A landscape with many peaks, sampled at points; each row gives a point and its height.
From any point a climber steps to the highest of the 2 points nearest to it. It stops when none of these is higher. Distance is the straight distance between rows; heights are no part of it.
Z_277: [ 95 105 121 108 115 146 123 114 128  88 156  97 143 158  91  78 166 108
  87 107 119]  h=496
Z_612: [127 140 120 112  82 141 139 117 115 187 132 164 117 123 164 131  90 183
 205 172 151]  h=829
Z_291: [152 139 122  65 131 126 116 165 129 139  90 188  91 155 152 138 156 117
 127 187 109]  h=239
Z_315: [121 128 115 229  65 133 190 119 139 131 120  56 123 135  98 100  83  59
  77  99  82]  h=478
Z_948: [107 170 155 106 125 118 165 156 130 148 118 187  94 109 136 113 126 110
 183 163 131]  h=263
Z_762: [105 125 127 226 113 127 165  83 165 164 142 124 105 116 108 109 109 137
  97 113 155]  h=224
Z_751: [151 133 141  83 151 144  89 144 135 182 146 141 112 136 137 107 131 153
 132 102  96]  h=567
Z_445: [ 83 135 130 166 144 118 154 108 148 171 113 138 103 130  90 121 149 129
  89 127 178]  h=189
Z_191: [144 141 148  78  84 157 128 185  97 149 115 137 112 111 112 143 134 154
 230 179  97]  h=692
Z_635: [141 117 119 211 102 128 153  85 151 155 175  72 104 115 174 110  77 103
  99 172 112]  h=386
Z_685: [127  97 119 179 124 137 142 115 133 171 116 110 124  71 133 140  98 119
  75  94  87]  h=260
Z_878: [134 170 103  90 104 108 114 161 112  52 113 112 152 140 133 128  97 103
 120 157 148]  h=503
Z_780: [113 132 120 182  82 124 170 129 144 126 124  62 175 142  67 109  99  86
  83  91  79]  h=502
Z_299: [ 97 176 115 167 169  83 120 165 144  88 135  99 159 128 138 127 158 101
 123 146 122]  h=160
Z_668: [100 106 156 130 157 117 174 115 129  73 131 159 142 116  79 126 148  95
 102  92 133]  h=81
Z_76: [ 88 170 105 195 117  85 150 130 169  81 144  84 141 134 134  93 118 118
 113 148 106]  h=223
Z_857: [124 122 103 206 143 120 153 106 126 175 124  74 162 105 152 167  92 116
  87 117  98]  h=275
Z_3: [107 111 147 175 143 133 146 113 122 103 152 166 171  95  62 122 130 115
 128 109 118]  h=108
Z_967: [114 126  81 214 142 132 139 113 139 160 166  42 158 138 160 146  94 116
 115 111 121]  h=292
Z_611: [125  91  81 143 126 146 105 111 114 157  82  89 143 139 105 115 123 115
  53  75 153]  h=348
Z_489: [189 108 166  75 157 116 115 100 106  99  64 174 110 145 134 143 237 132
 157 130 140]  h=576
Z_227: [150 159 131  76 147 109 136 148 120  85  67 148 107 112 170 101 152 114
 148 100 138]  h=371
Z_103: [131 141 115  86  85 138 110 135  84 184 102 197 108 128 151 112 122 183
 212 161 115]  h=767
Z_590: [ 80 163 125 168 158 115 161 102 128 181 147 131 142 117 140 106 124 119
 139 139 177]  h=154
Z_730: [117 141 140  45 113 146 141 158 102 102 153 137 128 135 159 109 103 118
 158 125 119]  h=614
Z_770: [201  97 148  66 146 127  78 165  76 121  58 199 114 134 115 132 170 180
 183 129 133]  h=475
Z_785: [133 110 100 229  92 127 167 112 115 152 132  49 131 136  96 110  70  67
  63 155 139]  h=446
Z_851: [134 106 129  88 176  99 117 107 132  95  78 101 193 150 160 114 198 100
  96 125 135]  h=65
Z_44: [145 150 131 125 150 149 117 157 151  85 184 129 114 135 133 138  78 106
 116 124  91]  h=367
Z_917: [112 176 101 179 152 131 108 128 149 167 163  69 156 115 161 148 127 141
 156 113 128]  h=318
Z_549: [119 145 107 144 106 142 103  86 106 162 147 172  85 122 116 134 116 129
 128 152 136]  h=199
Z_869: [129 125 109  87  76 158 133 175  65 141  84 168 109 109 137 106 118 170
 241 162 122]  h=725
Z_586: [150 159 108  70 162 124 121 177 120  85  79 157 122 135 165  84 122 130
 197 110 156]  h=438
Z_83: [125 177 132 167  93 101 129 140 142 153 144  91  99 111 133 130 126  97
 109 190  99]  h=337
Z_932: [126  87 153  99 123 115 144 137 139 133 150 100 107 142 111 132  96 108
  47 126 137]  h=734
Z_297: [139 186 126 197 149 129 139 117 153 112 201  93 125 121 160 117  76  94
 171 145 100]  h=314
Z_925: [123 116  91 134 131 118  99 116 123 125  69 114 114 104 131  98 152 128
  71  77 132]  h=319
Z_560: [119 110 131 110 137 126 129  83 128 143  92 154 158 146 109 133 157 155
 113  93 143]  h=480
Z_486: [ 82 103 137 188 132 153 170 122 149 119 175 114 149 144  68 106 141 110
 121  82 113]  h=128
Z_219: [128 158 106 202  76 110 132 107 155 139 141  82  96 111 157 123  84 110
  82 151  81]  h=363
Z_242: [170 102 137 199 112 131 145 124 168 134 164  90  81 128 114 144  55 127
  74 110 124]  h=831
Z_978: [113 115  85 109  93  96  95 121 112  85 100 120 133  91 159 101 138 144
  89 122 142]  h=273
Z_43: [157 108 137  68 131 129 106 109 117  35 119 132 171 141 119 132 150 131
 133 109 146]  h=198
Z_15: [124 167  89 143 128 138 107 142 161 106 148 117 117 157  99 134 111  85
 103 120  82]  h=409
Z_793: [167 141 136  58 102 133 133 187 138 117  55 154  77 133 150 135 149 132
 180 178 112]  h=262
Z_336: [128 162 128  72 119 106 155 176 143 100  56 150  98 100 201 119 145 125
 167 157 124]  h=310
Z_664: [143 136 119  72 126 139 137 188 125  98 133 135 116 116 184  98  92 163
 183 124 130]  h=535
Z_471: [ 79  52 125 138  97 130 129 112 128 108 153  97 141 123  99  95 149 132
  77 131 113]  h=540
Z_594: [116 106 114 126 113 132 119 106 113 176 138 133 141 132 129 172  76 170
 124 126 186]  h=543
Z_42: [141 134 157  99 142 120 118 162 130 188 147  96 113 119 158 142 103 140
 114 114 127]  h=611
Z_345: [120 126 128 118 119 114 104 176 145 120 137 116 124 125 153 159 154 164
 149 157 147]  h=544
Z_607: [124 148 139 183 139 128 130 100 144 199 175 111 118 120 124 125 118 128
 153 174 167]  h=134
Z_834: [130 182 152 200 119 142 163  79 135 139 199  91 108 109 148 114  78 127
 183 114 149]  h=293
Z_283: [171 125 125 206 121 150 107  95 160 162 169  90 100 116 136 159  56 150
 116 100 134]  h=744
Z_380: [138 121 166 139 124 128 141 147 166 146 142 106  83 137 138 156  83 134
  70 123 131]  h=707
Z_519: [143 111 121 247  83 124 152  70 139 150 149  44 147 125 125 112  71  85
 103 163 131]  h=414
Z_372: [140 118 147  79 123 103 125 205 118  95 108 122 129 103 159 158 172 150
 180 190 155]  h=733
Z_419: [128  78 168  79 179 117 152 140 123 145 128 158 135 138 134 177 174 140
 129 139 147]  h=590
Z_266: [120  78  92 158 172 147 123 103 136 142 103 168 163 164  99 142 140 125
  98  84 108]  h=418
Z_651: [158 140 129 111 143 123 126 139 143  82  79 113 118 157 114 126  96 102
  54  81 153]  h=549
Z_185: [169 121 151  59 170 118  83 116  95 141  79 139 159 141  92 113 191 115
 124 118 150]  h=31
Z_799: [171 125 156  83 151 127 105 150 118  92  58 185  94 121 124 157 201 151
 177 126 141]  h=529
Z_763: [136 154 135  76 111 166 119 166  90 140 156 135 118 103 132 127 132 118
 186 159  95]  h=667
Z_720: [150 182 130 146 160 134 140 153 130 112 192 132 116 115 171 135  65 104
 164 137  86]  h=334
Z_217: [112  77 141 134 107 113 120 116 129 135 157 150 137 105 103 108 153 140
  98 159 101]  h=586
Z_355: [111 112 171  84 119 105 127 119 112 149 118 207 125 142 118 108 159 164
 161 153 135]  h=353
Z_449: [127 115 112 134 157 151  95 150 129 113 158 119 186 130  92 146 101 141
 115 129 139]  h=325
Z_458: [ 97 127 117 139 157  88 140 141 146 104 111  90 171 127 157 133 174 118
  96 133 133]  h=111
Z_845: [112 181 164 144 105 105 142 136 127 133 120 133 112  96 121 142 131 105
 132 167 136]  h=303
Z_964: [128 119 159  47 106 116 143 177 137 121 103 137 113 128 176  92 139 193
 198 126 133]  h=459
Z_715: [134 136 120  97 144 137 110 132 144  70 132 128 124 150  91 108 157  85
  91 128  99]  h=452
Z_551: [120 155  83 137 120 148 101 125 124 161 147 175  62 116 153 147 144 113
 138 154  99]  h=212
Z_444: [122 102 154  87 170 115 163 127 105  89 143 165 133  98 132 108 121  85
 107 117 129]  h=53
Z_61: [150 151 133 150 110 150  95 110 129 145 150 119 111 115 112 181  61 150
 132 114 158]  h=656
Z_150: [199  99 146  44 143 135 100  85 119  57 118 144 148 184 121 114 203 149
 145  98 157]  h=142
Z_606: [ 86 137 117 215 125 175 143  94 147 136 188  90 130 121  79 125 127 105
 142 107 113]  h=139
Z_253: [ 92 139 113 173  88 130 144 123 137 123 123  68 137 130 104 147 119 109
  82 112 128]  h=545
Z_786: [144 175 121 119 120 121 112 145 113  76  83 108 145 126 123 163 105 111
  97 111 145]  h=732
Z_937: [127 199 126 196 131  98 131 130 159 108 169 110 160 130 133  96  76 119
 144 133 125]  h=279
Z_149: [ 91 129  92 153  78 155  96  70 121 128 147 174 106 117 110 121 113 162
 144  96 124]  h=174
Z_832: [169  71 150  52 165 116  93  92  87  89 115 188 143 185 122 107 165 172
 129 104 154]  h=95
Z_688: [114 114  99 194 100 183 108  68 139 139 181 111 111 127  90 113 108 145
 155  91 117]  h=150
Z_778: [130 115 103 151 170 143 113 118 133 150 144 162 166 130 112 165 113 130
 123 140 110]  h=372
Z_574: [123 111  97 146 140 129 153 120 145  77  83 107 165 149  89 112 103  85
  76  75 125]  h=426
Z_230: [102 168 132 130 126 135 117 131 137 165 157 101 169 123 133 157 121 147
 180 108 126]  h=345
Z_93: [113  87 130  96 149 149 143 110 125 123 137 180 106 172 118 185 180 127
 119 131 121]  h=698
Z_750: [120  80 133 121 132 127 137 119 136 135 183 152 115 130 113 121 106 117
  80 168 137]  h=641
Z_409: [124 132 135  81 152 136 110 129 119 144 110 154 140 128 149 131 168 145
 137  89 100]  h=534
Z_97: [100 137 176 106 156 121 158 136  99 167 144 186 121 106 115 125 145 141
 187 136 143]  h=300
Z_290: [150  85 164  49 130  91 127 156 129 102 102 116 132 141 165 137 209 157
 148 174 165]  h=670
Z_940: [154  88 196  49 145 122 133 150 113 138 111 146 136 162 143 146 197 174
 180 141 153]  h=574
Z_162: [140 119  99  81 116 112  99 135 134  69 109 135 155 131 157 112 124 158
 117 127 147]  h=301
Z_369: [139  99 135  75 186 131  99 112 133 131  95 107 174 143 110 104 188  93
  91 110 107]  h=43
Z_522: [107 140  98 109 128 141 122 115  94 180 143 176 131 142 137 140  96 169
 168 137 197]  h=690
Z_202: [104 168 118 150 118 116 125 139 106 108 100  77 119 108 118 172 127  95
  88  94 131]  h=605
Z_698: [111 141 155 101 115 135 105 159 123 126 152 108 174 120 117 150 107 169
 157 122 155]  h=407
Z_992: [119  82 121 213 107 143 165  85 147 187 129 122 150 106  98 112  88 136
  91 109 121]  h=244
Z_957: [155  90 149  87 158 113  92 159  75 151 118 194 110 128 128 128 152 176
 161 132 134]  h=422
Z_596: [114 136 108  99 128 144 124 137 129 164 126 145  91 132 147 154 164 104
 108 165  90]  h=221
Z_75: [139 101 152  87 141 133 115  83 129 111  88 204  88 165 119 159 213 136
 122 104 108]  h=625

Call two points neighbours if one is among the 2 nearest of the other. Go from one point of each pair to the other, from neighbour to neighbour, staying as high as possible. Name the lowest point that can't be avoided.
Z_932 and Z_242 | Z_380
Z_932 and Z_93 | Z_449
Z_786 and Z_612 | Z_948
Z_93 and Z_372 | Z_940
Z_242 and Z_612 | Z_594

Where does a climber stop that starts at each point below?
Z_948 | Z_786
Z_227 | Z_612
Z_964 | Z_612
